Each row is a point on a landscape with many valleys, with its height.
A ball rolls from a point to the lowest of its 4 nearest points, and stops where none of them is lower. Distance is the straight distance between rows; heights are no part of it.
Reneb (h 75): [120 145  91 118  86 169 122 117 161  90 155 135 163 139  74 115 122 179
 156 115 125 110 115 144 159 132 132 155 177 147 120 108 156 143 175 127
 126 159 160 101 112  91  94 149 103 129 123 137 125]
guz (h 90): [123 169 186 163 143  71 136 125 117 163 124 141 140  79 151 132 106  92
 187 167 120 126 160  94 136 120  95 132 114 139 118 158 141  68  79 149
 181  82  72 129 130 170 114  78 114 114 115 158 108]
patu (h 206): [ 79 114  84 145 166 117 133 127 135 167 100 145 132 142 103 146 130 154
 119 112 132 162 142 112 152 182  70 135 146 125 173 165 145 118 116 110
  86 106 136 164 117 138 137 145 149 101  91  78 126]
gosem (h 325): [160 128 156  88 165 165 149  91 121 130 110 116 111 139  93 123 121 171
 108 125  76 110 124 106 109 132 140 166 120 115 125  52 115 117 178 108
 121 140 127 126 119 106 128 121 140  97 156 114 144]
daz (h 444): [148  94 111 116 152 161 160 114 119 125 123 119 111 172  66 133 127 179
  89 122 112 150 113 129 133 155 120 162 139 137 113  62 146 134 158  99
  86 148 144 124 115 120 114 156 147 119 127  98 150]
rakup (h 243): [164 101 152 118 147 139 158 140  93 133 122 117  97 126 121 146 136 137
 119 121 121 141 105 126 108 128 169 136 116 128 115  89 134 135 135 104
 107 140 110 143 115 151 142 137 157 129 134 115 166]
talel (h 302): [132 119  93  99 118 177 161 118 140  86 119 126 149 172  67 119 135 179
  83 113 120 119  76 157 147 129 134 160 185 137 102  75 143 133 176 124
 102 156 167  87 113  90 107 144 136 116 132  98 113]
ruf (h 627): [117  84 100 112 122 172 181 126 140 105 103  93  84 164 126 150 142 165
 103 132 156 142 117 129 103 114 146  97 107 108 144 107 107 187 161  87
 106 161 154 130 155  95 144 158 135 126 158  77 143]
meda (h 380): [123 115  91 129  80 157 120 173 149 112 154 108 135  97 142 149 108 122
 124 122 165 133 124 162 115 104 157  80 121 178 126 114 175 172 125 136
 120 146 128 111 123 122 107 155 119 163  94 161 172]
keti (h 521): [150 107 129 108 138 181 169  74 122 118  90 107  83 152 129 126 121 185
 122 149  85  84 141 104 118 114 142 147 129  79 135  84  64 150 182 111
 109 117 158 153 156  85 159 138 121 103 191  91 128]
gevup (h 95): [120 119 140 142  97 110 101 179 125 137 152 140 126  94 195 132 125  64
 143 135 157 148 146 136 115  93 143  67 116 127 164 174 137 122  86 151
 148 136 109 126 144 138 123 117 117 159 112 150 130]
kidi (h 401): [106 104  93 125  90 149 156 142 160  93 138 111 120 139 151 132 144 120
 137 104 147 112 136 153 124  86 163  85 111 110 146 156  90 176 155 146
 123 147 161 113 162  75 137 154 102 135 161 118 131]
Riz (h 232): [ 94 124 102 129 108 117 102 142 132 111 139 134 152 122 127 115 140 101
 107 108 148 135 107 157 150 125 125 106 138 136 134 166 142 128 114 147
 112 116 135 141 116 140 138 142 128 166 118 129 113]
Votub (h 225): [ 92 118  67 138 126 139 134 108 151 146 119 116 123 144  91 146 115 195
 144 123 147 161 154 127 118 165 103 123 127 139 159 155 133 123 130 128
  94 126 139 137 135 127 119 149 125 112 103  92 156]
mon (h 576): [138  93 102 113  88 170 151 161 150  91 155  96 106 155 135 153 135 122
  98 101 163 144 112 159  89  93 181  80 135 160 138 103 146 171 145 108
 104 156 142 117 139 118 123 162 125 143 125 105 178]
balog (h 278): [103 120  94 117 101 159 139 101 144  92 121 117 130 142 122 116 141 154
 152 123 123 106 140 148 126 125 147 132 120  94 138 150  85 164 172 138
 133 153 164 122 158  85 134 152  91 112 146 109 114]
koga (h 426): [162 136 147  90 141 182 150  71 123 117 104 127 128 149 108 122 141 184
  99 155  89  87 128 126 132 120 141 159 131  89 113  89  85 119 194 120
 124 136 148 116 141  87 137 130 115 106 172 119 121]
terak (h 99): [ 99 128  91 154  59 126  87 170 165 104 146 119 155  91 163 126 131  82
 162 121 159  95 154 147 139  77 165  77 111 140 150 177 133 152 117 189
 133 123 141 106 165  96 126 135  84 145 128 169 118]
ratef (h 295): [143 116 168 123 189 102 117 109 117 159 108 164 126 136 107 117 139 121
  89 116  94 142 117  85 146 177  94 195 117 138 125  78 139  89  83 121
 131 112  98 163  88 169 138 109 163 119  92  99 112]
Defo (h 122): [114 122 154 153 175  90 145 124 106 183 125 147 107 116  95 156  90 139
 168 140 107 155 161  90 116 182  74 154 127 160 152 130 161  71  97 114
 142 101  86 145 111 169 127  86 148 107  93 130 150]
simid (h 279): [110 120  84 140  95 146 145 150 160 117 152 100 121 111 143 147 106 154
 169 122 167 159 153 144 114 111 140  85 137 139 163 143 150 151 147 136
 116 146 137 136 149 105 127 150 117 127 137 125 167]
morav (h 58): [113 136 150 156 190 108 139  78 112 194 101 144 122 116 120 137  90 161
 150 126  92 120 174  73 131 160  86 177 103 108 146 129 123  80 114 126
 127  82 102 156 109 158 125  83 161  95 104 114 116]
tuv (h 104): [ 97 150  94 147  93 146 137 119 174 123 136 129 153 112 134 137 108 165
 218 142 124 122 170 139 128 113 125 111 122 127 141 183 103 146 173 170
 143 134 157 128 153  83 119 143  87 106 135 128 146]
dapel (h 94): [114 104 138 138 136 117 126 173 109 130 135 122 114 123 209 132 140  32
  74 131 153 148 111 140 102  94 165  74  84 124 149 140 117 164  80 128
 145 131 108 143 159 147 151 114 134 159 151 136 119]
zav (h 240): [119  86 125 116 143 121 125 106  91 124  80 123 108 186 185 115 152  84
  54 119 147 131  84 118 125 136 144 122 121 100 149 140  88 158 105  90
 117 123 134 156 136 136 166 131 162 144 147  77  86]
Bul (h 190): [151 128 139 103 110 139 135 147 128 103 138 128 121 111 128 133 124 126
 138 123 134 127 128 141 116 109 160 116 123 137 126 121 154 136 141 137
 131 137 124 118 116 131 116 144 119 145 130 157 147]
nise (h 79): [170 160 179 120 119 176 148 132 145 110 139 111 116  97 128 141 135 168
 183 144 112 105 172 130 101  89 167 128 114 111 114 109 103 134 179 148
 147 138 131 101 140 111 137 115  94 100 179 166 152]
tani (h 106): [105 138 144 142 127 100 102 109 116 124 123 143 136 129 171  94 144  87
 136 132 137 113 113 136 150 118 143 124 122  99 133 184  83 130 107 142
 141 108 129 135 142 126 142 140 120 127 139 120  83]
dakat (h 130): [118 108 140 111 154 111 109 131 106 115 112 150 104 165 161 118 149  43
  29 130 139 152  80 142 141 119 138 118 112 116 111 131 111 151  84  99
 128 118 103 130 131 164 163 132 144 151 126 109  89]
mol (h 170): [172 129 167  90 140 161 158 115 113 128 129 102  79 113 143 128 132 140
 123 139  98 101 148 103  88  99 168 125  97 101 131  94  96 141 173 102
 133 114 128 133 150 122 154 108 137 112 181 139 152]
muna (h 62): [103 102 100 109 107 169 160  94 138  94 103 109 117 186 144 126 159 141
  78 127 122 105  85 165 138 102 139 110 145  90 110 130  53 177 167 126
 118 164 168 119 161  67 148 130 116 122 179  73  79]
Geg (h 46): [159 134 162  98 117  93  83 144  89 127 151 160 151 110 113 110 153  49
  54 131 143 143  71 140 147 121 127 145 133 168  79  66 175 121  91 118
 127 139 113 114  91 187 130 140 149 188  71 170 129]
borog (h 250): [ 82 129  71 148 107 141 129 108 139 119 104 122 146 146 110 101 130 164
 166 110 111 111 145 128 162 153  98 141 142 102 145 193  89 112 141 136
 124 120 153 124 143  76 122 147 109  97 117  95  91]
katug (h 109): [158 135 176 138 172 111 149  97  97 183 113 125  96  91 158 152 102 124
 172 155 105 103 195  89 110 129 117 146  75 121 155 110 116  79 116 114
 176  93  96 150 121 160 145  55 149  88 144 145 127]
vekik (h 91): [ 95 152 158 162 142  59 111 135 100 167 138 147 145  79 181 119 126  61
 155 146 141 146 155 125 131 139  99 102 116 138 154 189 123  86  64 140
 169  94  91 139 139 157 133 100 126 149 112 149 110]
bufit (h 81): [ 99 133  89 153  91  98 102 172 157 135 145 116 153  97 159 145 113 107
 173 121 157 156 157 145 137 112 125  81 124 159 146 182 153 134 100 167
 142 122 122 123 143 134  96 117 117 136 109 142 155]
kas (h 187): [108  97 106 133 148  93  98 145 115 134 119 127 123 153 149 115 135 106
  76 100 141 141 101 138 141 151 112 129 126 134 144 133 156 130  96 112
 105 113 136 149 124 153 142 142 153 151  99 113 121]
Moli (h 217): [156 103 160 119 174 146 150  83  95 159  93 114  85 160 154 131 142 137
  72 142 109 116 123  81 130 143 140 152  91  87 124  83  92 137 146  88
 125 123 102 158 131 127 161 111 160 117 175  90 120]
Gad (h 326): [ 87 138  74 137  71 144 113 103 169  87 129 132 166 130 146 111 144 117
 154 114 146 108 137 161 134 116 143 104 122 111 161 171  69 164 142 176
 136 144 162 136 177  65 135 153  81 119 136 119  88]
zabib (h 114): [129 100 114 118 112 100 103 155 121 125 136 146 113 132 177 124 157  43
  32 128 153 147  65 152 119 103 138  89 107 137 122 113 142 147  75 112
 104 125 126 130 115 169 141 139 162 187  98 140 104]
solib (h 96): [173 112 177  84 177  99 138 139 116 140 124 129 102 118 123 136 132 100
  88 145 128 143 115 111 111 145 133 139 111 141 105  44 159 130 121  99
 141 143 131 138 103 169 125 128 139 142 113 129 151]
zome (h 395): [138 128 120 107 124 163 128 100 137  99 110 127 141 154  92 111 157 149
  94 117 106 105  79 136 143 132 131 160 153 115 107 113 117 129 141 114
 121 138 155 109 128 103 111 135 127 129 134 104  92]
Potan (h 105): [150 154 156 144 153 101 136 167 138 152 149 141 122 103 109 149 109 136
 180 140 112 149 145 119 120 149 107 132 134 178 101  91 187  98 121 140
 129 135 107 119  98 157  88 108 136 122 100 165 180]
Rof (h 121): [ 86 112 105 156 140 113 131 131 140 141 110 129 103 127 143 118 120 127
 164 132 139 136 152 120 134 150 121  92 102  99 176 200 121 145 122 132
 132 112 130 165 151 120 128 131 125 101 124 107 139]
Rakog (h 397): [102 117 113 107 116 146 129 105 118 110 108 138 132 170 144 106 149 127
  80 114 127 123  87 146 155 137 137 131 136  90 127 146  84 148 133 122
 106 123 147 133 143 109 149 132 119 123 146  99  95]
lufu (h 252): [142 138 165 112 131 143 119 113 115  99 138 120 117 131 132 114 164 118
 131 149 114  94 129 143 120  86 159 120 121  97 110 127 106 130 155 129
 142 124 142 117 137 110 158 132 113 115 171 135 107]
Neru (h 253): [138 111 104 105 111 133 107 119 113 104 119 136 142 195 104 114 163  97
   4 110 135 132  36 147 151 143 119 164 168 137  90  96 122 133 119 111
 105 153 135 108 106 131 126 140 170 167 100 107  90]
Zetem (h 66): [110 145 121 163  95 110 143 145 147 140 135 103 132  91 154 160 109 120
 197 124 140 130 174 132 114  92 115  79  95 119 152 196 112 138 117 145
 158 125 110 131 157 124 113 116 103 119 138 134 145]
Duto (h 362): [116 107  89 131 122 152 157 109 143 122  95 114 112 163 102 129 142 190
 129 126 125 130 123 133 131 134 134 134 146 111 159 160 113 145 168 127
  99 146 163 129 148 102 137 148 125 104 157  90 131]
pibap (h 89): [139 172 146 130 122 132 127 113 144 125 131 127 145 106 117 134 102 162
 208 141 110 105 172 133 112 133 131 139 130 123 116 156 102  92 171 144
 149 119 119 114 144 104 128 123 101  84 143 167 143]
dovon (h 101): [121 171 147 146 153 100 114 122 122 161 120 146 159 119  92 149 101 136
 189 150 114 139 159  98 143 159  78 138 143 148 112 141 176  70 112 129
 147  89  87 122  96 159  86  90 146 105 112 136 129]
tuzo (h 680): [130  86 133 136 113 113 125 195 130 142 154 125 114 114 158 156 133  86
  94 118 186 173 122 139 103 125 157  81 120 171 139  94 192 170  99 103
 120 141 129 139 108 170 120 148 145 171  87 137 183]
riruv (h 164): [138 140 140 119 154 109 111 109 102 117 116 146 153 156 100 103 157 116
  90 114  89 122  97 124 160 168 109 193 157 133  83 109 133 100 124 130
 135 139 138 130  95 146 117 128 144 135 109 131  92]
zube (h 208): [102 121 128 136 103 147 163 143 164 122 122 108 104  99 144 146 110 180
 191 133 138 117 179 135 101 109 148  86  93 103 148 165  86 159 160 153
 130 153 152 140 173  71 133 141  97  95 175 133 168]
zas (h 185): [160 132 141 121 155 138 152 147 136 135 157 112 112 116  87 144 104 169
 154 116 122 141 130 123 126 150 121 128 143 166 104  95 169 136 138 114
 101 140 122 127  97 141  94 145 134 113 104 143 180]
Nopi (h 280): [112 134  84 125  73 148 100 164 167 116 168 147 165 130 109 134 123 112
 112 121 158 131 102 162 136  98 156 100 163 177 134 128 170 141 143 144
 108 149 145  91 115 133 112 142 129 167  90 149 126]
Gok (h 668): [114  83 113 129 120 130 142 160 139 125 137 123 101 144 139 145 130 126
 116 112 167 175 103 134 104 133 144  84 125 148 141 125 164 156 117 122
 110 158 117 150 126 142 130 158 158 141  94 108 157]
vuvaz (h 247): [137 143 133 125 177 118  97  78 114 139  92 166 165 164  81  89 145 150
  81 101  88  99  91 100 174 185  85 215 150 124 123 121 129  74 110 131
 124 108 116 150  97 127 123 117 148 125 103 117  77]
lusi (h 119): [131 124 188 146 165  81 133 158 100 164 133 126  79  90 190 117 124  69
 133 145 146 136 152  87 103 112 124 109  84 110 167 156 133 116  70 123
 156  96  95 164 127 157 140 113 135 125 154 140 124]
vapig (h 159): [140 128 132 103 129 141 152 103 127 125 116 114 120 114 122 123 148 165
 161 139 113 114 167 115 122 114 152 139 129 101 131 126  70 132 186 134
 129 119 160 134 154 106 156 114 119 106 180 126 124]
sutu (h 87): [167 130 168  98 153 124 104 114  76 103 125 149 136 127 137 108 165  66
  58 130 112 121  74 122 142 135 138 180 127 115  90  82 103 104 111 119
 134 135 120 117 105 158 149 122 135 157 127 150  86]
Tum (h 530): [121 106 103 100 131 177 182 108 133 113 106  97  86 166 114 179 130 182
 100 117 130 124 125 134 101 120 150 114 127  98 127  90  92 160 181  87
 107 155 154 122 158  89 143 140 116 110 177  84 157]
ruze (h 211): [116 102 122 128 153 118 130 119 107 136 107 126 103 140 167 111 145 124
 106 129 111 138 116 122 134 130 129 128 115  92 150 155 120 131 118 101
 129 111 132 153 119 141 153 128 145 136 150  89 111]
puga (h 118): [176 129 200 108 145 119 148 181 102 148 141 103  88  88 176 127 131  86
 123 132 132 146 136 113  98  90 145 117  86 143 127  86 146 132 115 124
 154 119  97 134 114 169 147 114 150 140 141 174 184]
Pusa (h 132): [157 128 168 131 172 119 137  80  97 160  88 154 121 131 145 128 128 134
 107 143  87 109 143  76 136 142 133 172 112  94 140 112  93 103 107 105
 133  93 107 164 108 146 147  93 135 108 132 124 103]
tinev (h 270): [157 137 132 129 103 161 147 175 172 110 171  93 105  97 132 154  83 150
 174 110 143 143 136 127  88  82 173  65 121 158 128  98 150 178 167 142
 127 166 139 102 138 120 117 146 115 116 149 151 197]
taman (h 107): [114 117 139 138 144  89 123 166 124 156 134 139 120 100 152 137 116 102
 157 129 137 149 146 122 113 145  98 102 107 121 161 175 157 111  81 118
 145 109 111 162 125 146 130 105 148 128  97 134 144]
zuli (h 64): [154 137 176 114 142  99 117 130  94 130 136 147 126 109 138 119 156 102
 119 141 107 133 109 108 124 122 126 150 130 135 117  99 139 108  95 123
 141 122  98 142 104 168 139 109 149 138 116 151 117]
Moke (h 140): [136 146 142 127 137 134 121 103 125 131 122 127 161 131  86 111 128 194
 156 136  93  95 151 115 153 158 115 181 136 108 118 119  99  90 155 139
 122 113 148 116 112  99 124 112 127 101 136 123 100]
maror (h 145): [125 154  98 146  84 153 120 166 178 121 173 119 139  94 111 136  86 168
 188 104 152 129 147 140 113 111 135 115 162 164 117 138 162 139 153 146
 118 159 143 110 128 121  98 148 110 137 111 163 170]
tav (h 50): [146 146 183 112 127 101  91 131 103 105 133 133 129 113 173 101 144  78
 120 143 103 117 112 122 141 109 166 132 127 109 115 119 102 125 105 137
 157 131 123 124 123 145 142 116 112 160 135 163 102]
sedam (h 88): [162 157 177 149 135 107 147 141 130 153 141 120 116  86 164 138 105 120
 204 156 127 123 192 107  97 103 130 105 107 124 132 148 129 106 115 145
 182 120  90 121 144 139 128  80 118 102 155 174 159]
Gige (h 515): [118  98  87 124 105 178 155 101 131 102 118 101 119 198 103 121 139 163
  66 121 124 119  89 142 129 128 118 141 152 117 120 108 114 146 159 106
 101 156 150 113 143 105 143 148 127 132 151  82 105]
Gumep (h 176): [150 160 123 113  97 156 115 130 154 101 152 121 156 119  85 105 140 131
 140 118 117 107 140 139 146 116 150 144 143 132 116 129 123 127 171 137
 145 145 148  97 130 113 113 156 105 137 126 154 114]
lumiz (h 63): [149 135 176 126 128  92  96 159  86 119 129 143 122  94 186 114 158  24
  88 134 152 138 109 140 130 104 154 126 102 137 110 108 124 134  77 132
 166 118 109 128 130 172 152 104 120 170 127 168 114]
sipo (h 84): [110 142 102 171 106  87  99 171 137 164 159 155 153  95 120 151 100 118
 172 134 166 155 147 151 131 144  89  94 131 203 138 167 196 116  81 141
 144 115 108 121 113 171  90 121 138 136  75 164 163]
suno (h 102): [145 137 123 154 146 123 147  92 132 158 105 130 120 115 132 139 107 176
 184 164  99 101 191 104 116 125 123 148 113  92 127 136  76 114 185 143
 133  86 129 142 132 100 140  93 126  85 151 144 119]
pov (h 184): [154 121 163 102 179 103 101 108 109 135 109 132 140 168  86 117 152  93
  10 106 108 123  61 112 161 172  89 177 140 130  96  40 137 122  91  94
 113 144 112 134 100 154 136 110 160 161  88  90  98]
Riran (h 372): [162 122 146  95 139 161 136  89 109 109 114 126 136 163  90 114 164 138
  73 143  98  89  85 137 143 108 149 178 156  98  76  88  99 119 157 115
 135 140 148  99 128 107 138 131 137 131 165 115  89]
mil (h 80): [114 169 148 155 113 101  91 104 121 128 123 132 147 108 133 101 131 122
 192 156 104 100 166 115 141 128 114 142 133 115 117 187 105  79 131 150
 162  90 122 121 135 114 133 111 108 115 135 143  81]
fipe (h 230): [124 139 116 139 163 117 118  99 132 142 119 134 166 150  65 117 103 193
 145 130  87 125 136 105 160 185  79 194 164 147 122 129 146  69 125 128
 116 114 123 121  97 136 105 122 138  92  97 112 130]
miruv (h 180): [139 121 153 111 172 113 106  87  80 122  94 137 136 154 156 101 165  92
  78 123 110 118  88 101 162 150 135 153 127  79 119 118  92 118 100 118
 139 112 121 138 139 126 156 116 148 140 144 100  77]
gatu (h 47): [117 103  82 110  67 173 130 137 168  98 147 110 135 148 119 134 118 143
 124 105 150 127 111 168 129  92 163  97 150 143 117 126 131 166 170 125
 120 160 156 119 151  97 116 154 118 138 119 115 137]
fene (h 186): [135  82 143 107 180 117 150 134 114 150 101 125  92 166 119 140 141 110
  42 111 124 163  87 114 120 164 111 145 119 128 129  72 156 156 111  81
 103 141 128 167 105 162 141 138 163 147  98  61 162]
Maf (h 129): [132 117 137 141 128 113 137 177 128 152 148 120  97 100 172 137 105 105
 150 119 162 171 139 127 113 112 133  80 100 151 161 138 159 145  91 141
 129 128 106 136 143 145 123 127 130 143 115 156 172]
vadu (h 182): [ 76 124  74 173 122 137 163 119 151 141 109 121 115 133 137 149 109 179
 182 133 138 140 191 122 124 150 102  98 119 101 174 180  77 159 164 130
 105 118 139 153 174  89 144 135 114  88 159 100 153]
fifum (h 321): [144 134 138 102 106 167 124 104 104  92 132 120 134 157 119 110 161 107
  73 137 124 105  78 162 136  93 153 139 148 117  79 115  90 140 150 120
 138 141 163 105 137 101 144 138 115 152 160 122  88]
vuki (h 520): [127  91 123 120 114 144 161 148 133 115 128 109  87 124 157 142 137 112
 125 132 150 130 142 126 103  87 173  85 109 111 147 119  98 188 147 118
 125 147 134 150 172 107 133 147 120 135 171 108 166]
rifa (h 301): [111  90  99 131 150 133 125 122 129 131 105 121 120 162  93 151 134 164
  74 119 133 143  86 118 141 184 103 129 148 131 149 105 159 141 124 111
  80 131 140 150 120 148 139 150 154 129 115  81 140]
vobib (h 207): [104 136 125 148 145 102 106  93 114 154  91 152 154 139 117  96 138 150
 128 122 100 117 132 109 146 176  76 174 140 114 124 149 128 100 107 124
 118 114 123 144 110 126 129 117 142 111 111  96  79]
Reso (h 146): [134  93 136 110 154 104 107 128  89 130 135 144 122 151 112 119 162  79
  43 115 124 152  82 122 139 162 117 145 110 139 117  96 149 141  90  96
 118 126 121 147 123 154 134 130 152 164  94 115 117]
sati (h 203): [ 84 119 115 171 167  92 126  97 124 174 100 138 136 126 153 126 121 143
 144 138 133 136 146  93 142 161  82 160 105 102 175 179 137 114  73 124
 127  84 105 155 116 160 140  96 154 103  92  88 103]
nusev (h 123): [120 179 133 137 148 101 102  94 127 145 118 160 171 122  80 105 132 147
 166 138  95 103 137 125 152 167  93 183 140 131 111 154 130  66 117 136
 134 101 121 123 102 127 103  94 119 114 103 150  87]
pasud (h 267): [152  95 190 112 187 115 140 120  89 154  93 123  67 138 188 126 162  73
  80 157 115 137 123  89 108 126 141 116  85  77 128  90 107 133  79 103
 126 107  83 162 115 147 169 109 151 138 158 116 108]
pozam (h 358): [ 83 117  48 129  84 148 118 120 151 105 143 121 157 155  96 122 126 158
  99 108 166 128  83 168 150 136 111 120 160 143 133 149 144 141 146 130
  97 147 154 118 123 108 113 150 128 146 101 103 101]
zanur (h 108): [121 153 149 143 148  99 118  87 118 145 104 136 131 125 143 111 139 133
 154 145  97  99 158 102 129 143 112 148 107  93 142 155  92  91 115 133
 134  76 116 151 135 123 150 116 134  98 138 120  88]
sozon (h 61): [153 175 142 155 104 133 112 144 169 132 168 123 146  98  90 162  66 190
 218 146 117 125 185 136 100 107 118 121 143 174  96 134 145 116 168 145
 127 134 110  91 118 119  96 114  72  95 126 182 173]
bamu (h 103): [147 159 191 161 153  95 148 130  92 175 134 126  83  87 195 136 101  80
 185 169 128 128 163  80  92 120 118 110  77 125 150 130 129  91  79 119
 186  90  76 153 133 168 140  67 136 107 143 169 129]
kefor (h 297): [102  96  76 136 129 133 107 119 117 106 113 146 128 187 112 111 148 114
  43  97 151 131  65 133 163 171 100 125 154 112 128 122 134 129 103 115
  99 142 146 132 116 122 145 139 156 145 102  83  98]
keb (h 254): [ 88 126  48 142 109 173 165 108 175 113 130 114 126 154  88 130 106 227
 171 115 149 144 147 133 121 166  98 121 157 122 145 157 119 151 160 125
  74 163 152 116 145  81 119 158 119  87 132  98 155]
Miz (h 110): [ 86 136  68 150 122  98 109 155 132 163 132 141 158 129 110 130 115 124
 147 109 167 165 138 138 144 147  83 112 142 164 153 176 177 115  86 135
 103 106 119 139 124 139 111 130 150 146  67 121 112]
Dofe (h 353): [107 143 110 137  69 155 108 129 163  82 130 109 146 133 152 129 155 105
 106 117 151 114 110 165 133  74 184 105 144 116 128 149  92 152 146 149
 142 152 162  95 150  97 121 152 102 154 148 146 103]
Gobop (h 120): [123 149 107 134 128 122 114 131 155 151 142 145 161 127  93 136  90 166
 172 134 127 134 155 140 148 148 106 138 144 156 110 145 164 101 134 142
 131 123 115 109 110 137  95 130 125 112 102 145 145]
digel (h 133): [136 102 144 113 171  89 147 133  99 166 116 133  90 131 142 129 119 104
 103 134 130 149 129 103 111 144 121 117 108 122 138 118 156 138  91 104
 119 123 119 172 124 179 146 127 140 135 114 101 138]
nivo (h 157): [172 145 179 102 110 141 139 150 124  90 147 114 134  89 164 125 150  85
 149 140 129 112 138 122 111  66 193 109 119 118 109 123 109 131 136 135
 163 135 129 119 139 121 154 123 108 137 176 144 127]
Sevi (h 183): [143 130 139 130  97 157 133 163 164  98 146 110 129  95 135 140 115 131
 158 123 130 118 144 132 106  71 182 105 120 139 129 108 131 159 159 137
 148 154 133 107 150 104 124 138  95 120 157 156 158]
kiban (h 97): [146 124 169 130 124 120 129 161 126 144 146 114  97 107 172 137 127  97
 146 138 138 127 142 115 100  90 174 105  86 120 142 126 119 146 111 135
 153 126 112 134 143 151 136 131 117 124 159 144 162]
dumir (h 165): [129 126 104 115  86 148 108 137 144 110 162 136 166 121 117 127 138  93
  79 126 143 124  69 168 142 106 145 129 157 172 101  87 174 138 136 134
 121 148 149  90 108 136 102 159 139 167  97 138 119]
simu (h 55): [133 146 128 181 119 115 156 141 159 144 149 109 121  80 124 165  66 172
 232 148 134 137 191 123  92  96 122  98 122 137 144 175 118 112 155 155
 143 125 107 106 156 107 108 111 103  84 158 157 181]
luvut (h 193): [109 128  57 128 106 175 125  98 149  76 113 130 165 184  77 101 129 195
 116  99 138 112 101 150 158 155 117 158 189 108 118 126 129 130 162 120
 110 157 181  99 124  90  99 152 111 123 128 116  88]
Keba (h 92): [120 163 167 154 150  57 137 168  97 169 145 138 140  69 152 139 103  85
 172 139 132 155 143 121 117 137  93 125 111 161 132 143 158  96  81 146
 184 105  89 120 106 169 101 108 125 134  83 174 148]
Pas (h 86): [135 154 145 151 141  93 124 131 126 142 142 135 133 102 139 151 102 122
 199 153 114 132 169 125 130 134 102 121 134 133 118 157 143 104 109 159
 154 100 107 127 130 135 122 108 118 116 135 153 117]
zef (h 174): [149 158 116 119 138 142 125 130 145 123 145 136 146 128  59 128 102 198
 174 119  86 112 162 131 125 140  93 174 161 159  90  99 156 108 174 144
 105 142 129  98 109 113  83 131 116  95 119 149 162]
muf (h 69): [122 161 148 127 107  98  84 138 128 114 146 141 155  97 145  99 132  81
 153 144 132 116 137 136 137 116 134 114 136 131 120 179 122 113 102 169
 155 107 120 117 115 124 125 126 109 144 121 168 101]
bev (h 111): [157 139 161 139 151  97 147 184 119 161 146 106 103  88 121 145  99 132
 158 133 144 161 149 136 104 117 118 110 113 160 124 111 171 125 116 128
 143 129 111 137 120 169 128 112 130 133 102 157 188]
kopi (h 233): [ 83 119  68 163 115 134 113 104 148 120 101 146 161 165  94 100 139 168
 114  93 144 142 120 134 173 185  66 151 158 112 152 173 130 115 128 140
 100 123 151 146 126 103 125 139 121 119 108  85 102]
Pom (h 171): [143 145 118  89  85 188 131 128 142  71 158 136 170 143  80 121 131 136
 107 118 115 105  79 169 137 114 161 142 188 146  62  62 159 134 167 127
 128 167 151  68  96 100  98 142 109 164 130 149 126]
Vedi (h 424): [125 121 148 102 126 163 135  86 111 106  96 121 114 166 139 108 156 110
  91 145 110  91  88 131 130 113 152 144 128  82 109 117  52 147 144 112
 135 142 142 115 153  88 183 144 121 134 187  96  78]
gules (h 221): [156 150  99 137 127 163 156 102 143 134 142 127 114 119  85 151 103 222
 190 143 115 124 179 118 102 150 112 150 144 144 117 106 116 114 196 127
  81 129 138 119 119 112 102 122 112  79 150 136 172]
Lagum (h 74): [144 136 134 113 116 124 102 160 126 125 152 152 140 122  92 132 137  91
 105 110 143 145 107 136 137 130 122 132 140 164 114 101 190 129 116 130
 133 133 130 121  98 160 106 129 149 156  83 157 152]
kubu (h 175): [131  99 118 132 177  97 138 121 109 167  99 132 107 154 110 140 119 147
  99 106 130 149 126 116 114 184  77 149 133 129 156 131 173 127  91  93
  77 125 111 161 102 161 130 137 161 121  89  82 140]
piro (h 181): [ 73 126 100 159 128  67 101 120 116 127 108 148 153 128 187 100 144  79
 146 114 131 142 131 118 153 162  92 116  99 109 164 216  96 109  74 155
 141  90 116 147 140 148 135 125 139 137 126 123  72]
Doru (h 251): [160 126 127  94 122 167 134 133 142 113 137 124 135 141  93 130 104 165
 114 118 127 145 101 133 120 112 147 140 161 158 100  61 161 151 174 114
 103 177 144 100 111 124  88 158 138 150 117 151 163]
Fefaf (h 100): [109 142 135 155 111  72  77 162 109 140 177 144 164  89 189 114 131  49
 127 130 176 122 135 126 136 120 116 101 107 129 146 182 129 114  54 148
 133  95  94 119 141 158 133 118 123 158 116 182 109]
vifel (h 93): [128 178 130 124  74 133  80 155 152  97 162 129 166  85 119 117 110 104
 174 127 132  97 159 147 135  81 146 121 139 147 104 151 138 117 123 172
 146 134 129  97 125 107  95 126  79 147 122 170 122]
Fibov (h 98): [138 167 137 127 115  99 103 144 122 143 156 140 173  92  94 130 130 116
 175 139 125 138 152 142 144 139  98 133 152 191  93 137 177  88 100 151
 152 104 115 106 100 148  95 115 127 138  85 188 139]
gezur (h 85): [141 136 139 104  92 129  92 155 118 101 137 132 138 119 159 125 144  64
  71 131 139 114  86 164 125  95 166 101 116 136 102 122 121 135 112 149
 142 137 141 107 127 143 140 140 131 170 142 148 102]
koriv (h 344): [149 119 137  94 135 181 169 107 134 115 133 123 113 142  78 148 104 180
 137 121 114 117 137 145 109 109 145 138 137 131 124  73 114 147 191 119
 107 158 134 119 131 111 126 149 114 102 161 125 169]

Where does a ball stop that starts at each point below?
zas: simu
vekik: tav
bev: simu
kas: tav

Call two points neighbours if one is among the 4 nearest of the other. Go from one point of each pair to the other, from neighbour to neighbour, staying as low as possible. Name the highest point that can't be avoided.
simu, gatu: simid
nise, Geg: pibap
Reneb, simu: Pom

Two balls start at each pair of points below. Name the first point that both come to, or write -.
piro, ruze: tav
kefor, pov: Reso
Neru, zav: dakat
kopi, rifa: kubu
